Each scene shows the same named points in several views. A view is turned or mirrored, shifted and resized as a whole, has a little noise and may leave points out.
In the rows, 128 means zero.

Scene 1
View 1
j_72: [130 114 102 124 160 150  68 144 103  95 131 135 133 145 114 137 139 157
 125 144 136 143 103 110 123 120 102 127 140 134 140 151 136  86  92 165
  84 135 149 151 129 166 125 123 105 115 124 134]
j_22: [136 118 138 103 146 141  77 103 120 155 137 123 113 142 160 123 150 148
 107 178 123 140 107 116 102  93 105 115 151 151 157 130 142 126 127 125
  82 159 150 146 157 136 125 134 103 158 136 127]
j_489: [132  89  96 124 167 142  65 139 106  79 137 130 146 161  92 162 158 163
 125 121 128 142 129  98 145 135 126 116 130 130 123 174 128  61  93 182
 105 135 145 134 133 190 128 127  98 103 128 134]
j_664: [155 104 130  88 120 138  70  79  82 147 166 141  91 163 146 158 183 153
 141 139 135 152 164  83 141 107 130  89 148 131 123 155 137 100 112 139
 136 141 180 119 148 138 122 149  90 163 144 127]
j_657: [130 117 124 111 145 152  72 122  95 130 148 145 109 144 155 117 151 162
 111 180 139 131 107 122 109 108  88 114 154 156 142 136 136 121  98 132
  77 145 164 171 152 146 136 121 106 148 127 143]
j_290: [149 119 127  97 115 156  68  98  51 144 182 173  80 161 156 132 174 176
 144 175 158 134 151 103 127 104  97  89 164 148 110 151 141 116  78 133
 123 125 201 157 149 133 130 136  95 173 142 151]
j_271: [158 141 118 106 144 161  67 109 102 128 114 135 118 166  98 168 134 118
 163  70 119 175 132  65 131 115 115 123 139  73 145 146 139  73 127 177
 126 121 165  81 105 132  99 163 130 111 134  98]
j_339: [124 130 113 121 152 154  69 143  98 121 138 141 119 135 148 113 132 160
 117 187 140 132  81 130  96 106  76 130 160 152 147 126 142 123  90 136
  64 143 149 178 144 148 131 118 110 137 121 139]
j_760: [146 113 110 115 154 151  67 117 111 106 114 126 134 160  94 173 146 129
 148  83 117 166 133  73 141 123 126 122 135  92 138 155 133  65 118 182
 120 129 154  93 118 158 109 152 118 108 130 110]
j_313: [147 155 158  96 143 149  82  92 142 182 104 107 105 126 170 109 119 103
 111 154 105 156  79 111  71  72  88 140 156 111 199  91 151 151 164 112
  75 166 135 115 143  97 111 146 129 146 129  92]
j_439: [141  96 106 125 171 140  68 129 121  82 119 113 151 156  89 170 144 140
 127  91 114 159 131  88 141 127 138 119 127 112 136 164 128  60 116 187
 113 145 135 113 131 179 117 138 108  96 133 113]
j_482: [126  84  80 132 171 148  61 152  85  57 154 148 139 157  93 158 158 189
 124 148 145 134 125 113 147 142 116 115 129 152 105 181 123  60  60 182
  97 127 150 166 136 207 139 115  94 109 125 156]
j_90: [137 111  97 125 167 149  68 135 117  89 118 128 143 151  91 158 136 139
 132 109 121 156 108  93 124 123 113 127 134 108 141 156 132  70 106 180
  97 136 137 127 120 167 120 134 123  99 121 118]
j_985: [143 115 122 107 147 146  72 112 107 129 135 127 113 153 131 142 152 144
 124 142 125 149 125 100 121 106 109 118 146 128 147 144 137  98 117 147
 100 146 156 130 138 146 124 139 106 136 135 120]
j_423: [152 112 132  93 126 144  70  85  92 144 147 134 103 156 138 152 165 143
 137 129 129 152 152  83 130 100 122 101 145 120 132 151 135 101 116 145
 127 136 171 113 142 138 118 148  99 150 142 120]
j_77: [160 134 129  96 139 154  70  93 119 144 108 123 114 155 116 160 137 108
 152  82 114 176 133  67 124  99 124 123 141  76 155 136 144  87 143 160
 122 131 157  76 117 119 100 165 125 121 138  93]
View 2
j_664: [122 174 140 157 158 151 113 133  93 105 137  99 118 119 140 128  94 138
 192  77 115 119 144  99 127  98 101 121 156 135 110  76 103 125 128 136
  92 141 114 131 104 122 159 151 132 108 145 118]
j_657: [108 148 144 131 124 176 134 158  92 114 149 111 109 125 129 109 103 145
 147  89 132 108 174  89 136 105 114 101 141 141 147  92 109 118 135 155
 112 120 116 138 114 132 165 116 144 136 135 126]
j_439: [117 128 146 146 172 114  97 131 132  91 136 144 111 126 144 119 106 161
 132  68 128 130 114 117 144 107 122 114 123 130  96 102 152 149  99 171
 109 142 100 146  98 138 124 126 139 120 139 156]
j_339: [101 132 147 123 119 180 142 162  98 118 154 115 100 131 124 100 103 141
 131  96 136 109 183  93 139 110 121  98 134 139 158 102 113 116 137 161
 129 115 113 137 119 136 154 106 149 143 133 137]
j_482: [120 148 137 147 183 139 108 141 116  83 135 142 125 134 122 102 108 169
 114  89 131  95 125  81 125  90 130 122 144 162 110  87 162 138 128 155
 121 111 128 168 107 120 141 107 127 165 148 164]
j_423: [117 157 143 147 141 156 119 135  95 113 141 102 107 117 141 126  96 137
 181  84 116 133 157 111 138 105 105 114 145 126 123  84 102 127 126 145
 103 138 108 123 108 129 152 143 141 107 140 119]
j_72: [110 134 141 135 153 150 121 149 113 101 142 127 104 132 130 106 103 155
 128  86 130 116 149 102 138 103 124 106 133 139 128 100 137 132 123 162
 122 121 111 141 109 134 139 115 144 140 139 149]
j_489: [120 138 139 146 177 128 105 136 126  90 131 138 119 129 132 113 105 167
 125  77 131 114 121 101 136 101 126 117 132 143 101  96 156 145 112 163
 113 125 113 154 104 129 137 120 136 138 139 158]
j_985: [113 141 148 144 141 152 120 139 107 108 143 116 104 122 134 120 101 147
 158  79 128 127 153 110 139 107 116 109 134 128 124  97 117 132 120 159
 106 136 107 130 107 134 145 134 142 117 136 130]
j_290: [122 181 129 147 154 173 128 139  82 111 143  89 117 125 125 107  92 140
 180  96 111 108 165  85 117  96 104 123 173 144 130  69  94 113 148 128
 113 122 132 132 116 115 164 149 129 134 150 120]
j_90: [116 126 142 140 164 131 107 135 126  97 143 140 104 128 139 110 103 157
 126  80 127 132 130 113 143 106 126 111 121 127 111 106 149 146 109 168
 122 129 102 138 103 139 120 125 146 126 133 160]
j_22: [109 139 153 135 113 171 133 155  92 118 147 110 106 120 141 121 104 140
 162  78 137 117 180 103 146 112 111 102 131 131 144  92 100 117 125 161
 104 134 104 131 109 138 169 115 153 112 130 120]
j_271: [121 136 134 145 173 130 101 109 124 104 145 122  84 121 147 117  93 146
 161  77 108 162 128 142 144 107 120 120 128 100 101 105 125 153 108 158
 118 144 101 102 106 142  98 168 142  93 136 146]
j_760: [120 136 138 148 173 119 100 122 126  96 141 131  99 124 146 119  97 152
 151  75 117 145 119 125 142 106 121 117 126 118  98 104 140 154 108 158
 114 143 103 125  99 138 113 145 140 106 136 151]
j_77: [119 135 142 145 155 129 107 115 117 110 146 116  87 115 153 122  92 141
 174  71 112 164 137 143 150 111 113 114 124 100 105 105 115 144 104 159
 111 156  95  99 102 143 111 161 149  81 135 137]
View 3
j_489: [136 116 126 108 122 123 108  81  78 118 141  91 123  63 156 129 117 156
 135 152 137 127 165 106 122 136 104 131 113 146  97 120 125 109 137 120
 133 137 127 136 147 122 120 106 139  41 145 112]
j_77: [134 151 114 178 128 112 140  83 103 141 107 153 167 120 135 138 135 140
 176 126 106 116 133 162 156  93 117 119 117 149 134  96 154 116 120 128
 168  79 127 110 130 141 136 131 152  94 124 129]
j_90: [128 131 112 121 118 117 125  84  87 130 118  96 114  89 162 128 121 161
 151 149 120 125 152 125 135 136 104 119 121 153 101 110 127 109 129 129
 151 123 124 119 131 122 118 105 139  49 139 119]
j_985: [116 124 105 132 150 132 116  83  92 126 141  97 136 115 131 139 130 134
 163 126 137 120 125 126 109 117 128  99 131 133 103 110 129 115 126 128
 148 112 125 118 139 121 131 129 159  88 149 128]
j_290: [142 125 137 109 164 166  82  72  87 109 167 103 164 134 102 155 112  93
 175 103 158 127 134  86  74  99 176  83 121  90  69 113 121 139 158 117
 128 112 134 137 167 113 118 130 176 111 160 159]
j_664: [142 119 140 138 157 147 100  74  99 114 169 128 180 111 106 149 130 107
 167 113 154 119 134 113  97  88 147 110 113 120 106 112 140 130 143 115
 139  94 142 136 163 138 142 137 178 102 140 135]
j_313: [ 65 131  52 165 173 120 142  84 112 150 116 101 130 185 118 134 150 127
 193 105 107 114  68 174 114 117 138  66 164 145 121  94 144 114  86 150
 177  87 124  79 101 114 144 152 176 135 152 149]
j_271: [159 159 128 157 118 114 139  85 101 139  93 156 156 105 153 139 122 147
 172 141 107 123 154 150 159  98 121 122 104 142 120  98 148 117 137 127
 163  84 127 107 132 135 122 117 137  77 121 128]
j_482: [140 110 136  77 124 138  89  79  68 109 150  69 104  58 157 134 103 153
 129 154 155 130 178  74  98 147 110 121 115 137  69 127 111 115 153 115
 123 159 127 142 156 111 106  96 141  31 157 112]
j_657: [ 98 113  95 103 166 150  97  82  86 119 152  70 118 138 125 138 125 122
 163 113 145 126 108 102  78 131 147  75 144 122  80 116 117 123 124 131
 141 129 124 115 135 104 118 127 172  99 164 142]
j_22: [ 87 108  84 127 170 140 106  80  96 124 158  78 126 139 115 137 135 121
 166 113 141 118  95 124  84 121 138  81 149 135 103 111 125 118 109 136
 152 117 130 113 132 114 140 137 180 107 157 136]
j_72: [119 124 103 105 137 129 110  82  80 124 129  78 103 100 149 133 115 148
 152 140 133 128 141 113 107 144 119  99 131 142  88 109 121 116 130 129
 142 135 119 119 135 110 113 107 148  65 157 125]
j_760: [144 143 129 143 119 115 130  82  95 130 113 131 149  88 151 136 124 154
 158 145 120 124 157 140 150 108 104 133 105 156 118 104 142 111 134 122
 153 105 131 118 140 139 125 113 143  62 129 116]
j_423: [121 125 119 145 160 141 107  81 103 120 153 117 159 124 112 148 132 114
 171 113 140 120 123 123 103  98 146  98 127 122 101 109 138 126 129 123
 147 100 135 122 148 131 137 133 176 111 145 137]
j_339: [ 97 112  90 100 161 145 100  86  81 125 145  60 103 131 132 135 123 132
 162 125 141 126 116 101  83 143 139  75 145 127  77 107 116 120 125 134
 143 138 125 115 130 101 114 119 164  90 163 139]
View 4
j_339: [150 115 134 121 130  85 112 139 165 118 107 114 132 102 126 111 166 126
 170 116 146  92 135 121 135 137 141 107 121 130 109  92 142 114 102 111
 118  87  64  95 115 111 143 104 131 148 157 116]
j_439: [120 134 129 107 143 124 143  94 160 137 143 113 130 118 164  98 155  92
 147 138 141 158 120 163 144 169 125 132 169 183 100 108  95 162 143 129
 148 125  93 141 131  98 159 123 100 141 114 166]
j_489: [125 130 131 100 143 114 154  94 162 145 135 114 115 113 146  99 153  97
 154 132 148 151 133 168 145 154 128 126 155 177  98 104  92 151 123 114
 153 112  85 123 136  97 135 121  99 142 123 155]
j_423: [138 144 119 126 132 115 126 138 125 109 108 125 124 136 135 121 154 122
 156 133 150 148 142 130 160 193 128 130 116 114 104  94 111 109 125 157
 124 111 101 127 128 106 157 117 127 135 176 146]
j_22: [152 130 134 142 126  93 103 133 134 111 105 112 144 130 128 119 161 115
 153 123 138 115 145 118 155 165 127 131 126 119 113  99 128 107  99 139
 118  99  65 113 120 102 162 110 147 145 172 132]
j_760: [117 147 118 106 145 132 140 108 147 129 135 119 130 127 163 103 154 101
 154 139 141 166 108 150 141 186 131 134 155 163  99 105 104 150 166 142
 140 135 109 149 129 109 166 124 103 131 126 169]
j_290: [146 133 120 110 127 111 149 148 132 111  92 137  93 131 114 133 148 134
 173 131 167 144 167 143 165 177 126 116  85  98  84  84 104  93 106 147
 136  90 115  96 141 108 121 125 120 145 194 132]
j_482: [134 117 137  84 144 107 165  95 176 151 128 114  95  93 132 101 154 109
 169 128 154 141 151 183 143 132 132 116 141 177  87  97  84 147 107  99
 161  95  83  97 150  99 102 121  89 150 129 143]
j_313: [145 134 120 161 122  95  65 155 123  89 107 109 181 134 150 114 168 120
 147 119 129 102 105  74 142 188 143 131 129 104 135  97 168 110 132 154
  91 118  60 142  89 117 211  97 162 135 171 139]
j_985: [137 133 128 126 132 106 124 125 143 117 118 118 130 126 138 113 154 112
 156 128 146 135 133 133 150 173 130 131 132 134 105  98 115 123 123 140
 126 113  87 126 126 105 160 116 123 140 154 145]
j_72: [137 119 134 110 138 102 133 117 168 132 125 113 123 103 139 102 159 112
 164 123 145 119 127 142 136 148 137 114 143 158 103  97 118 140 124 114
 134 109  80 114 124 106 142 115 112 144 137 142]
j_657: [148 121 131 123 128  90 117 137 148 117 102 118 128 119 119 118 160 125
 166 117 149 107 145 127 150 151 132 121 116 123 107  91 126 109  97 126
 126  89  70  97 120 104 144 110 133 149 169 125]
j_77: [119 154 110 125 134 137 121 128 124 108 127 122 143 142 171 109 154 106
 148 141 138 167  97 124 144 211 134 133 143 133 107 103 125 136 175 164
 120 145 117 162 119 117 191 120 119 127 141 170]
j_664: [136 147 122 119 128 125 139 133 115 113 106 131 108 149 129 129 145 116
 153 133 155 171 158 150 172 198 118 139 110 116  95  92  92 106 123 162
 140 110 104 120 142 102 150 131 122 138 180 154]
View 5
j_439: [157 113 118 126 138 178 170  94 116 128 108 145 137 113 189 182 114 103
 158 149 124 118 122 107 130 113 132 143 143 161 126 101 182 137 133 103
 137 120 190  67 107 119 148 125 153  80  86 106]
j_271: [156 112 147 134 144 141 145  85  99 122 105 121 126  97 149 151 158 140
 179 142 136 121  97 132 123 134 143 102 129 104 140 141 178 102 160 107
 159 107 201 101 115 125 144 120 163  58  93 130]
j_482: [183 133 110 158 107 192 191  64 131 107 130 165 159 127 238 181  80 119
  92 136  95 121 200  85 153 104 134 154 182 154 102  89 167 130 119 103
 126 144 137  73  81 121 139 138 136  97  59 129]
j_90: [150 121 136 133 125 158 167  90 118 117 116 145 137 129 186 184 119 117
 150 131 117 120 139 127 124 115 132 138 157 140 130 107 171 127 127 108
 127 121 168  76 116 110 158 121 148  79  81 101]
j_22: [140 133 142 133 129 169 155 124 117 129  87 135 122 180 144 144 119  78
 148  89 126 134 183 103  96 111  92 104 170  85 133 127 107 137  95 117
 133 156  96 143 131  97 101 133 125  96 124 131]
j_339: [145 135 150 147 101 145 164 111 130 101 111 152 134 191 180 160 113 105
 128  76 111 128 210 114 111 110 108 113 192  83 120 124 110 124  95 119
 110 152  79 125 133  91 131 127 120  98 101 115]
j_77: [148 111 149 125 154 151 136 108 100 135  93 117 120 108 124 146 164 115
 193 135 145 126  93 132 104 134 131  93 128 101 150 146 169 116 155 109
 164 114 188 120 131 119 126 122 159  60 109 127]
j_72: [154 133 133 143 112 160 168  94 124 109 119 150 145 153 196 172 110 112
 131 108 112 124 172 114 123 110 121 130 174 120 123 110 147 126 112 113
 120 136 128  92 116 105 145 128 135  90  86 115]
j_657: [158 141 138 150 110 166 169 104 121 111 105 148 132 177 170 147 113  95
 124  82 112 131 200 101 111 108 102 105 184  79 119 124 106 127 100 118
 131 159  83 137 122 101 104 139 124  98 106 134]
j_290: [186 147 126 163 113 174 172  67 110 117 115 139 144 140 175 113 124 113
 103 106 108 136 200  80 129 117 111  78 163  60 121 142 119  98 137  98
 174 167  84 170  87 135  71 165 131  81  97 183]
j_423: [160 129 140 139 138 174 155  99 108 134  96 129 131 139 144 127 138  97
 149 116 132 135 156  95 111 118 107  87 149  82 139 143 132 115 137 108
 166 144 129 152 108 122  89 144 140  79 114 156]
j_760: [159 114 131 137 140 167 155  87 109 127 108 132 129 102 167 166 137 119
 163 147 130 124 112 120 125 119 135 122 137 135 135 121 184 120 149 107
 153 115 192  91 108 124 148 123 160  69  89 118]
j_489: [168 123 111 139 125 192 177  82 123 113 121 157 151 124 204 184  99 109
 128 136 110 121 158  98 132 105 124 145 161 152 119  95 171 137 126 106
 130 132 166  74  96 119 136 135 149  88  79 117]
j_313: [110 122 178 119 139 129 126 152 103 128  74 112 100 195  94 132 154  80
 205  74 150 130 138 144  65 127  88  84 160  54 157 154 101 132  95 133
 129 134 112 150 170  80 119 105 131  89 143 107]
j_985: [150 126 136 135 131 165 163 106 110 123  97 136 130 145 158 150 122  98
 147 110 126 129 159 107 110 115 110 109 158 101 134 128 139 123 121 111
 143 144 133 121 119 111 115 134 138  84 101 130]

In a view up to two points have been moved. Name them for each view, in the order of its rows, or write -.
view 1 | j_423
view 2 | -
view 3 | j_339
view 4 | -
view 5 | -

Scene 2
View 1
j_992: [135 136 120 144 170 140 123  95 133 104 121 160  97 145 126 152 170 108
  93 157 166 142 127 148 123 129 136 151 160 172 142 158 113 121 126  82
 185 153 167 114 136 153 103 173 201 111 114 121]
j_929: [130 104 122 148 156 109 121  86 127  94  97 117  80 143 135 124 165 114
  97 175 151 124 126 149 135 117 141 160 157 154 137 172 133 129 136  74
 189 136 147 124 170 136 111 203 187 130 118 126]
j_91: [133 151 128 142 123 144 128 141 131  99 114 135 139 143  99 133 148 103
 130 120 131 142 106 145 106 111 126 143 142 135  82 157 120 133 115  87
 137 137 156 133 126 126 142 159 158 149 129 148]
j_513: [138 132 123 149 145 134 123 114 128 104 119 139 121 137 125 142 151 107
 116 135 127 130 114 157 109 130 125 142 156 135  97 149 123 127 128  81
 151 134 160 123 149 137 124 174 163 159 121 141]
j_321: [142 120 120 152 147 139 124 103 123  97 130 145 127 128 134 141 157 104
 122 134 111 110 113 169  99 139 120 137 155 137  84 146 130 127 122  76
 145 126 160 132 160 132 117 182 164 180 118 144]
j_900: [120 191 137 136 105 146 128 191 147 112  95 122 142 169  60 126 124  98
 136  97 157 198 106 105 113  89 138 152 130 124  89 152 107 144 114  97
 131 151 154 116  76 131 169 124 134 103 141 146]
j_644: [139 174 132 134 129 170 132 144 137 100 124 160 140 151  86 147 160 100
 130 114 149 157 106 136  96 111 132 139 143 156  90 157 109 127 106  93
 139 152 165 133 100 135 137 141 180 129 124 139]
j_158: [108 147 125 150 133  93 119 141 143 115  70  87  84 162  99 112 123 114
 107 155 170 181 128 107 148  94 150 171 149 124 137 164 126 143 144  83
 175 141 138 102 127 137 148 165 141  89 131 121]
j_721: [135 100 112 155 162 107 120  79 126 106 107 122  90 131 151 134 155 115
  97 168 130 111 128 163 125 136 129 150 164 140 123 152 137 126 145  73
 175 127 154 118 181 138 105 201 170 156 113 126]
j_356: [126 143 126 145 130 129 123 137 134 106 103 119 116 148 104 126 144 106
 122 134 142 150 113 136 120 110 134 151 145 133 101 156 123 135 126  87
 149 141 148 124 134 135 137 165 155 134 128 137]
j_864: [128 150 120 156 154 125 116 128 137 122 108 135 109 150 114 141 134 108
 102 139 154 163 122 130 126 128 135 152 155 141 129 143 119 132 133  82
 164 141 162 100 123 154 129 155 156 111 125 124]
j_555: [126 142 126 155 125 117 121 149 135 120 102 105 128 141 101 125 117 106
 128 122 119 153 110 136 118 120 127 151 144 100  82 138 129 144 132  84
 133 120 151 113 134 129 151 162 116 153 132 146]
View 2
j_992: [177  79 128 174 176 146 126 153 177 178 220 147 144 100  73 177  96 159
 161 187  93 150 202 135 186  61 145 140 160 137 173 153 186 188 102 150
 118 101 111  97 113 103 133  98 153 117 135 105]
j_929: [152  81 133 133 160 134 142 181 183 172 218 127 143 104  99 145 120 148
 155 201  71 130 166 153 180 105 145 126 128 141 198 143 194 157  77 122
 121 162 119  99 116 115 162  75 148 146 121 105]
j_513: [176  87 130 152 193 125 139 131 157 145 162 141 187  93 141 158 121 136
 129 172 107 117 137 138 177 113 102 125 183 127 161 131 156 153  90 117
 104 126 129  89 115  98 165  93 153 118 117  98]
j_91: [176 130 117 113 199  88 159  99 145 130 140 127 206 106 157 173 113 138
 103 178 112 118 130 133 179 104  95 136 192 129 128 137 151 146 108 130
 109 115 133  85 108 109 165  84 155 117 140  80]
j_721: [166  34 144 168 169 160 128 186 178 165 207 137 150  85 111 128 125 128
 162 187  86 119 153 149 170 130 125 112 140 133 209 131 182 145  63 101
 109 173 123 102 127  98 162  83 151 137 100 110]
j_356: [165 133 121 102 177  92 160 123 153 139 165 119 182 108 133 161 126 149
 113 182 105 123 139 139 176 104 119 131 172 143 141 140 162 149 110 134
 113 126 129  86 110 114 170  76 147 134 141  97]
j_321: [194  59 130 174 202 141 139 124 156 137 154 153 202  82 162 151 120 119
 135 171 111 118 126 128 175 125  83 122 187 119 170 127 150 145  82 103
  98 139 140 102 121  92 159  89 161 114 102  90]
j_644: [188 156 107 128 201  93 159  78 146 141 148 137 206 108 135 201  94 154
 100 178 120 143 153 120 189  65 103 147 219 131 111 155 150 177 133 162
 111  68 127  80  97 109 144  92 161  98 158  83]
j_158: [125 173 128  37 127  61 161 160 154 164 188  79 133 135  70 146 139 174
 122 191  87 110 171 157 171 105 177 135 129 173 141 149 181 151 110 152
 142 144 110  68 107 133 173  70 123 168 151 113]
j_555: [159 125 135  84 175  77 154 134 134 130 131 104 188 107 148 128 145 129
 103 160 117  84 113 143 161 145 110 116 174 146 133 125 139 130  87 115
 112 152 132  77 119 106 195  82 131 150 121 103]
j_900: [156 234 110  31 172  23 179  64 119 140 121  90 192 139 121 188 119 172
  64 165 133 113 148 130 186  79 131 151 204 158  67 148 131 156 152 181
 122  76 124  52  90 133 166  81 131 131 181  92]
View 3
j_91: [141  78 139 122 137 148 136 147 123 122 104 149 143 106 108 119 113 157
 163 117 120  79 107 110  94 103 121 107 133 142 159 119 140 135 131 121
  30 158 138 128  90 132 115  92 154 142 136 105]
j_356: [141 109 123 133 128 150 129 140 127 131 113 149 151 107 127 130 117 154
 145 128 136  79 114 108 100 111 111 104 142 142 134 139 123 124 118 110
  64 154 123 121 110 131 132  99 142 134 126 108]
j_555: [134 101 132 127 123 136  98 133 139 123 119 133 165 121 122 141 113 159
 152 118 140  56 112 130  90 134 131 108 136 135 124 142 123 126 123 104
  70 156 136 112 110 123 126  94 135 164  94 113]
j_929: [160 151 103 157 110 158 116 169 132 148 126 139 136 108 158 138 131 139
 129 131 164  85 115  90 114 105  88 109 175 122 115 164 105 112  98 119
 103 149 108 112 131 108 164  97 137 116 107 121]
j_900: [115  77 139  97 143 148 160  79 111 118  96 173 168 104 108 126  96 160
 151 154 110  83 123 120 101 127 126  95  91 180 143 128 122 142 149  91
  40 163 112 114  99 184 101 100 143 148 181  98]
j_644: [147 101 138 126 143 145 159 129 116 123  98 161 135  96 117  91 108 167
 169 132 107 102 101  98  90  84 105 106 136 159 164 119 141 118 134 120
  40 150 128 134  93 142 117  94 159 134 165 113]
j_864: [148 145 122 132 123 139 132 113 122 134 113 147 144 104 146 108 108 165
 146 148 129  93 112 103  98 105  98 107 144 154 122 158 109  98 126 102
  94 141 112 111 124 135 137 102 136 140 136 128]
j_721: [167 155 108 165 110 144  92 184 138 145 128 123 132 111 159 130 131 147
 146 117 161  77 107  97  98  99  89 120 189 109 117 161 111  99  94 125
 102 143 127 117 129  79 165  98 137 129  75 132]
j_158: [129 129 106 122 111 159 132 107 115 147 117 157 165 106 148 153 122 137
 109 155 158  82 136 108 117 142 104  94 128 152  94 168  91 134 119  84
 104 160  85  97 128 160 147 108 123 125 142 108]
j_992: [168 165 110 154 122 150 146 151 118 142 117 146 113  94 158  92 120 158
 148 143 138 113 103  72 101  74  74 110 176 141 135 157 116  88 111 125
  95 139 110 123 126 113 158 100 151 107 142 137]
View 4
j_555: [103 120 127 140 129 121 150  84 160  66 140 114 110 119 117 118 118 131
 133 123 136 134 138 143 126 121 125 113 114 141 103  98 122  86 120 138
 107 188 110 114 100 145 125  94 118 104 154 157]
j_929: [ 93  88  95 130 143 108 110  65 169  89 101  89 142 163 144 157 135 112
 129 171 142 135 100 132 160 126 135 107 166 160 157 103 105 168 153 158
 101 172 120 125  93 128  74  94 145 124 133 188]
j_91: [133 101 141 144 136 132 112  83 118 101 126 147 123 124 138  95 117 164
 136 137 131 123 117 134 115 104 134 101 109 133  98 119 107 100 138 140
 115 185 122 114  99 142 123 117 137 118 146 148]
j_900: [141 180 155 109 148 165  80 113  91 115 172 184 132 122  95  52  98 178
 142  81 157  95 120 140 108  58 120 113  79 142 102 156 132 129 136 125
 120 189 171 120 123 138 118 136 105 163 201 146]
j_321: [123  56 134 149 140 109 132  59 139  84  89 115 118 134 170 134 128 150
 123 166 107 146 111 124 120 141 159  80 127 117 112 105  89  97 133 144
 112 173  86 117  93 142 125 113 157  84 109 145]
j_158: [ 92 166  99 110 141 130 109  93 168  85 156 108 144 149  85 125 120 101
 139 119 168 110 116 148 162  93 107 139 148 173 151 114 139 162 144 143
  99 184 151 123 108 131  75  90 104 153 186 197]
j_864: [104 135 122 105 153 124 103  83 144  86 119 116 148 155 124 129 123 127
 122 123 136 130 110 125 139  99 150  87 128 149 156 134 129 155 139 132
 118 170 132 142 120 127 101 118 129 128 156 155]
j_992: [110  92 114 115 159 110  76  68 135 117  84 114 161 176 156 144 140 134
 123 162 126 135  85 114 144 106 165  76 154 145 179 136 108 189 164 146
 111 159 126 142 112 122  79 129 161 129 132 169]
j_644: [143 110 149 125 154 145  79  86  91 125 121 171 138 132 145  78 115 183
 132 130 134 114  99 124 112  85 144  82 102 130 113 143 106 131 149 137
 118 182 135 126 114 137 118 143 141 137 153 141]
j_356: [119 116 125 132 139 126 114  81 138  94 131 132 126 135 128 111 121 144
 132 136 145 122 114 136 128 105 129 112 124 148 119 116 111 128 137 146
 107 185 123 120 100 137 108 108 129 124 153 165]
j_513: [115  83 129 136 140 114 119  68 139  90 102 120 128 142 154 132 130 145
 128 153 121 139 113 126 129 125 151  88 131 128 126 111 104 118 135 147
 114 171 101 122  99 137 116 112 151 103 127 151]
View 5
j_992: [146  84 165  93 123  69 114 118 162 109  97 208 108 123 140 111 130 167
  87 111 142 139 128 124 184 166 115 130 128 154 190  92 126 106 157 139
 106 140 176  72 154 167 122 134  90  42 158 114]
j_513: [130 122 136 123 100 120  84 141 152 110 104 180 129 104 136 143 143 175
  96 116 121 147 127 110 138 160 103 110 125 143 177 103 126 103 144 113
 152 151 148  77 141  96 118 133 107  88 139 124]
j_555: [126 155 116 123  95 152  97 167 135 106 129 153 137  83 136 145 122 158
  96  98 133 151 115 148 145 168  67 138 114 125 148 107 132 108 152  79
 144 152 112 113 134  66 124 120 116  80 117 122]
j_900: [146 107  77 102 138 145 174 143 107 138 105 151  99  64  95 141 151 136
  94 113 168 126  62 198 202 225 118 145 141 137  77 118 141 143 210  70
 139 133  89 171 160 108 162  99 150  56 159 132]
j_91: [140 118  98 123 104 140 120 144 147 115  91 171 122  90 122 158 167 169
 102 119 130 140  96 138 145 182 119 116 126 150 140 108 134 120 172  97
 160 150 128  98 141  91 130 127 129  88 140 137]
j_644: [153  84 104 107 134 114 138 114 137 130  78 184 100  97 113 144 183 167
 104 141 140 130  88 140 162 200 148 108 147 156 122 113 138 135 189 108
 164 137 143 108 157 117 152 122 135  78 167 142]
j_321: [130 128 136 134  91 127  64 146 166 105  90 178 139 108 140 151 157 188
 104 127 104 147 133  94 112 153 107  95 119 145 189 105 126 104 137 119
 170 158 155  54 136  78 111 135 110 104 131 133]
j_929: [128 121 164 101  90  93 104 155 165  90 119 192 127 119 158 119 113 158
  88  86 134 145 137 124 174 145  81 148  98 146 208  84 116  96 138 124
  99 153 162  68 135 149  94 144  76  40 127 105]
j_158: [131 136 138  79 114 115 153 160 128 105 145 161 116  90 143 112  94 125
  76  69 168 141 108 181 222 174  62 185 106 132 156  98 124 110 163  93
  78 138 116 139 138 149 122 119  97  13 134  95]
j_356: [134 123 118 109 107 125 124 153 145 108 109 172 125  96 134 138 141 151
  92 106 139 140 109 145 163 176  96 139 117 144 153 104 128 120 165 101
 136 145 132 104 138 111 121 124 114  64 139 124]
j_721: [126 135 175 115  83  99  65 152 173  89 117 191 140 123 157 121 114 181
  89  97 116 154 155  94 140 130  71 128 107 146 226  87 112  84 117 131
 119 155 168  47 131 118  96 146  77  64 121 104]
j_864: [138 112 154  97 131  95 104 119 135 126 119 173 112 101 125 113 111 158
  83 111 145 145 122 140 181 170  88 141 147 134 159 106 129 106 153 112
 110 133 142 114 158 125 142 113 111  49 157 109]

In a view up to two points have been moved. Name them for each view, in the order of its rows, or write -.
view 1 | j_929, j_555
view 2 | -
view 3 | j_91
view 4 | j_900
view 5 | j_992
